Each row is a point on a landscape with many peaks, with its height.
A climber steps from a point to the highest of its 2 nearest points, and stops where none of them is higher. Distance is the straight distance between rows; heights are no part of it.
Z_861 h=337: [103  99 108  98  82 127 125  98  83  84 130 101 125  91  69  84 114  64
  96  93 102 120 141 110 100]
Z_860 h=361: [ 91 113  91 116  99  75  56 122 120  85  76 108  76 124 104 113  98  97
 129 116 101 116  72  85 121]
Z_596 h=721: [129 110 130 112 101 108 101 110  94  99 150 105 117 120  75  92  86  87
  96  71 107 117 110  68 116]
Z_397 h=312: [ 89 109  89  89 108  98  59 124 128  92  97 139  93 121  92  96  93 105
 122 103 121  98  74  82 118]
Z_978 h=227: [105 130 108 112 102 112  78  99 117  95 117 131  98 105  79 107 112 101
 130 125  87 146  96 101 108]
Z_443 h=513: [132 114 125 109  97  90  98  86  95 115  96 105 115 113  73 114 102  73
  86 112 119 109 107 132 100]
Z_85 h=185: [106  86 108  75  81 107 101  89  99 114 124  82  91 100 117  88  89 105
  79  94 105  80  78 123  65]
Z_840 h=346: [ 89  85 100 126 115  65  66 104 115  97  63  99  80  95 119 124 109 116
 123 136 100 114  68 107  91]
Z_990 h=448: [102 100  80  89  89 125 116  83 109  95  96  76  72  78 120  74 114 141
 115 103  71 121  73 128  74]
Z_658 h=447: [ 83  79 128  96 105 105 110 108  90  70  81 108  81  69 115 125 109  63
 125 135  67 119 138 105  75]
Z_617 h=381: [ 90 108 105 123  95  85 110  95 100  91  70  86 102  83  88 132 117  91
  77  93 106 103 103 117 119]
Z_163 h=426: [ 59  84  95  90  87  85  77 118 110  70  80 106  75  98 129  99 108 119
 118 112 112  96  80  73  95]
Z_474 h=86: [ 86  75  99 108  99  96  94 113  90 106 148 104 133 123 110 123  68  54
  80  88 123  74 141  97 101]
Z_996 h=156: [ 93 103  61 112  76 108 105 116 117  90 106 110 106 105  94 120  97  52
 116 113  84 121 120  83 119]
Z_565 h=5: [102 108 113  85  56  97 107  99  86  84 104  71  97 119  99  69 100 113
  95  74 109 107  73  86  73]
Z_610 h=257: [ 98 107 102 112 116 107  97  95  97  71  96 111  89  92  92 109 131  98
 131 129  82 152 126  83 121]
Z_310 h=673: [ 98 104 104 112  77  80  98 116  89  58  91  77  86 119  87 123 129  80
 124 110  78 118 114  70 105]
Z_345 h=409: [100  85  87  93 107  87  86  91 122 124  79 103  85  89 113 129 100 112
 109 140  85  91  70 115  89]
Z_56 h=255: [110 113 113  79 141 109  95 103 101 126  78 121 106 112 103  64  92 141
 106  96 129  84  93  80 114]
Z_20 h=347: [102 114  95 112  83 107 128  84  92  88  71  74  95  71  84  88 126 132
  94  87  87 123  77 107 104]
Z_962 h=605: [109 123 107 117  87  85 102 104  93  72  91  67  97 123  88 113 128 100
 130 107  59 141  91  70  90]
Z_912 h=531: [127 123 105 103  94 117 114  92  92 110 146  91 101 116  92  72  87 101
  80  59 110 108  98 111 114]
Z_262 h=55: [ 98  96  99 113 104  84  94 116 100 102 116  94 107 118 110 120  86  75
  72  84 121  76 119  89 121]
Z_756 h=415: [ 74  93 111 106  90 110 106 106  82  81 115 128 113  84  72  90 115  81
  82  80 125 105 137 112 116]
Z_910 h=320: [ 97  82 103  95  73 114 103  96  87 109 151 113 109 107  79  75  77  72
  94 116 115 100  93 154  83]
Z_105 h=575: [120 117 120 108  97 102 104 109  89  84 121  81 114 129  88  96  91  89
 108  71  92 119  91  38 113]
Z_636 h=430: [ 79  75 108 106  91  71 107 101  91  74  79  72  79  84 132 139  97  99
  96 106  71  74  86  81  72]
Z_968 h=218: [ 93  93  86  83 159  87  78 101 104 131  70 106 111 105 129  90  92 150
 118 117 116  75 104  76 106]
Z_578 h=281: [104 112  72 120 131 114 114  89 106 111  74  78 118  78 114  55  78 144
 107  84  91 123  63  81 100]
Z_692 h=154: [ 85  83 128  82  80 102 126  83  74  77  94  90  95  83 103 112 119  85
  72 100  93  89 131 100  83]
Z_475 h=319: [109 106  86 100 100 100  97 115 109 115 133 144 122 109  44  69  85  73
 106  98 119  96 100 128 127]
Z_140 h=260: [ 87  82  51 117 123  99 110  82 103 117  90  74 118  84 127 111  83 136
  94  98  71  67  87  73  86]
Z_826 h=85: [ 77  90  70  75  74 105 115 115  96 121 144 120 131 107 102  98  86  60
 100  92  81  79 135  99  92]
Z_579 h=263: [104 111  78  84  97 103  84 112 118 113 105 147  92 114  70  75  97 110
 111 104 111  86  88 110 124]
Z_528 h=315: [ 90  92  68 115 128  91  96 108 107 107  63  79 117  93 127  93  75 130
  99 104 116  80  63  62  88]
Z_504 h=323: [ 90  93  82 138 132  96 116  84 100 121  76  98 110  69 115 126 111 112
  81 101  94 104 112 105 112]
Z_512 h=413: [120 128  86 102 105 114 114  89  99 115 131 123 120 119  73  77  74  80
  81  81 116  94 111 137 128]
Z_635 h=200: [ 90 102 101  81 102 114 118  81  91 111  99 103 109  83 103  92 122 127
  63  81 105  93 120  95 113]
Z_156 h=316: [102 106  88 120 113 104 117  78 100  84  66  82 104  71  94  83 101 139
 107  92  78 133  72  79 112]
Z_882 h=46: [110 102 142 100  85  87  70 109  97  96 132 130 108 112  52  86 107 106
 109 103 131 105  92 105  89]
Z_368 h=26: [ 99  96 133  93  66  86  92 102  69  87 133 101 109 122  66  76 100 101
  88  85 119 103  87 104  94]
Z_200 h=591: [ 83  99 106 121  91  92  81 122  98  40 103 113  79 110  92  95 129  80
 136  93  94 107 121  65 117]
Z_71 h=135: [ 78  74 112  81 119  97  78 112 103 129 108 127  90  85 127 113 107 100
  97 116 106  77 136  91  94]
Z_834 h=389: [114 109  93  95  62 116 115  86 102  95  96  73  78  82  98  84 117 119
  85  83  89 108  81 131  88]
Z_463 h=657: [110  87 104 103 115  76  91  98 110 102  72  94  87 111 117 139  92  92
  80  98 139  44 113 132  90]
Z_867 h=203: [133 104  82  99 103 110 111  90 112 129 102  68  98 101 121  97  88 132
  84  83 103  64  69 117  71]
Z_674 h=568: [ 91  73  91  82 102  90 105 107 101  83 112 102  87  99 135 131  88  78
 117 127  50  99 121  74  79]
Z_741 h=131: [ 62  93  79  96  94 112 112 112  93 117 123 108 122 101 115 113  90  62
  85  85 100  69 158  97 112]
Z_585 h=282: [ 91  94  99  80  88 147 138  90  89  90 101  93 131  81  96 110 102  58
  93 102  84 110 144 128  86]
Z_889 h=286: [128 119  66  94 123 106 109  93 117 145  81 115 104 104  97  86  95 126
 100  96  91  83  96 118 124]
Z_687 h=177: [ 70  84  82  78 128  89  82 101  98 136  94 109 102  92 140 103  98 140
 115 118  77  76 122  87 105]
Z_761 h=376: [160 128 138  94 122 112 102  87 102 111  98  97  85 129  77  72  82  98
 118  83 108 112  66 120 108]
Z_621 h=367: [ 63 100  81  99 102  86  99 111 107  74  61  84 103  88 122  82  89 127
 110 113 118 104  64  58  81]
Z_837 h=414: [105 104 109 100  72  97 103  90  84 113 120 104 117 112  68  94  98  63
  84 116 117 114  96 154  91]
Z_9 h=212: [ 98 104  54 107  93 108 131  82 112 122 101  79 112  85 116 113  96 104
  85 101  57  87 109  99  98]
Z_427 h=24: [ 82  74 109 120 135  79  84 118 106  93  93  78  96 103 156 110  97 110
 113 102 104 101  98  52 103]
Z_282 h=176: [102  93 115  79  81 120 130  77  83  77 109  82  96  84 100  81 127 125
  79  78 102  92 118  89  90]
Z_356 h=288: [135 130 110  71 137 128  99  96 113 115  85 118  89 114  95  44  85 137
 122  86 126  91  78 103 102]
Z_465 h=437: [116 130 116 119  91  92 114  90  89  91  85  63 116 104  76 116 101 101
  68  75  98 112  86 104 112]
Z_540 h=503: [ 71  77 119  98  78  92  76 123  97  71 107 121  71  92 103 107 117  88
 110 106 105  97 110  84  95]
Z_894 h=178: [ 81  96  48  98  99 107 124 102 105 109  95  95 117  86 124 119 100  83
  98 104  68  84 141  96 114]
Z_887 h=39: [104  90 114 116 103  83  75 122 104  93 104  92  92 120 120 119  95  94
  99  87 119  87  98  63 118]
Z_573 h=189: [108 119  79 100  74 112  97 108 122 108 118 121 106 108  74 103  96  72
 106 108  89 129  99 111 122]
Z_456 h=99: [ 97  82 119  85 107 105  80 106 101 128 131 133 105  98  92 107  95  87
 101 121 118  88 116 109  83]
Z_326 h=501: [109  79  96  79 130  82  89  95 108 121  73 116  92  95 118 123 100 121
  99 125 115  62  96 115  84]
Z_661 h=542: [119 119  70 100  91 122  93  99 127 122 118  90  68 102 110  85  95 126
 117 103  82 128  70 130  98]
Z_720 h=471: [ 85  80 100 103  78  79  98 108  98  81  94  77  82  97 125 141  93  64
 103 117  70  94 106  88  85]
Z_561 h=238: [104 101 102  80  76 115  91  93 108 115 149 110  79 107  99  80  99  94
 104 101  88 113  95 132  72]
Z_925 h=330: [144 127  98  89 121 120 113  87 114 120  85 104  89 114  88  73  84 113
 101  77 104  94  77 125 124]
Z_531 h=146: [ 89  82 134  74  70  93 108  87  89  90 109  99  89  89 110 114 101 101
  75 110  84  96  98 104  67]
Z_409 h=67: [103 103 141  99  92  93  65 106 111 107 145 130 102 107  73 109 106  93
 121 133 114  99  97 111  66]
Z_202 h=643: [106 105 138 112 108  69  79 103  70  97  80 109 106 118  66 103 112  78
  84  89 143  94 103 128 115]
Z_730 h=521: [ 89  77 112 114 102  78  96 102 104 100  78  79  92  91 124 145  92  99
  70 100 114  57  81 106  77]
Z_197 h=243: [128 119  63 120 122 120 115 100 113 125  87  64 103  99 117  72  76 135
 103  87 101  94  44  93  83]
Z_847 h=515: [ 76  95 122 117  94  87  79 111  91  93  84 127  91  89  92  99 119  74
  82  95 141  97 123 124 125]
Z_873 h=492: [115 118 109 116 102 106 128  89  87  72  93  61 112 101  94 106 108 104
  84  65  90 116 101  64 123]
Z_66 h=228: [ 94 104 102  87 129 113  99  94  94 105  88 116 103  87 108  66 106 143
  90  85 112 101 104  80 130]
Z_451 h=280: [ 87  88  91 122 120  98 108  83  93  86  74  95  90  66 105 111 127 110
 110 119  82 134 116  95 123]
Z_796 h=354: [ 85  86 106  69  92 136 117 110  90  95  91 116 115  78 105 111  94  58
 116 125  70 125 134 122  74]
Z_182 h=436: [152 123 125  99 108  81 100  82  92 109  74 107  97 129  63 101  98  95
 106  96 124 100  81 139  99]

Call two points neighbours if one is among the 2 nearest of the other. Go from one point of each pair to the other, from neighbour to neighbour, staying as high as possible. Name the lowest point that can't be avoided.
Z_674 / Z_661 -> Z_561
Z_596 / Z_310 -> Z_610
Z_463 / Z_596 -> Z_579
Z_674 / Z_202 -> Z_585
Z_860 / Z_674 -> Z_840
Z_674 / Z_463 -> Z_636

Where does a climber stop that starts at each point below?
Z_409 -> Z_443
Z_9 -> Z_310
Z_867 -> Z_661
Z_978 -> Z_596
Z_635 -> Z_443
Z_579 -> Z_596
Z_889 -> Z_443
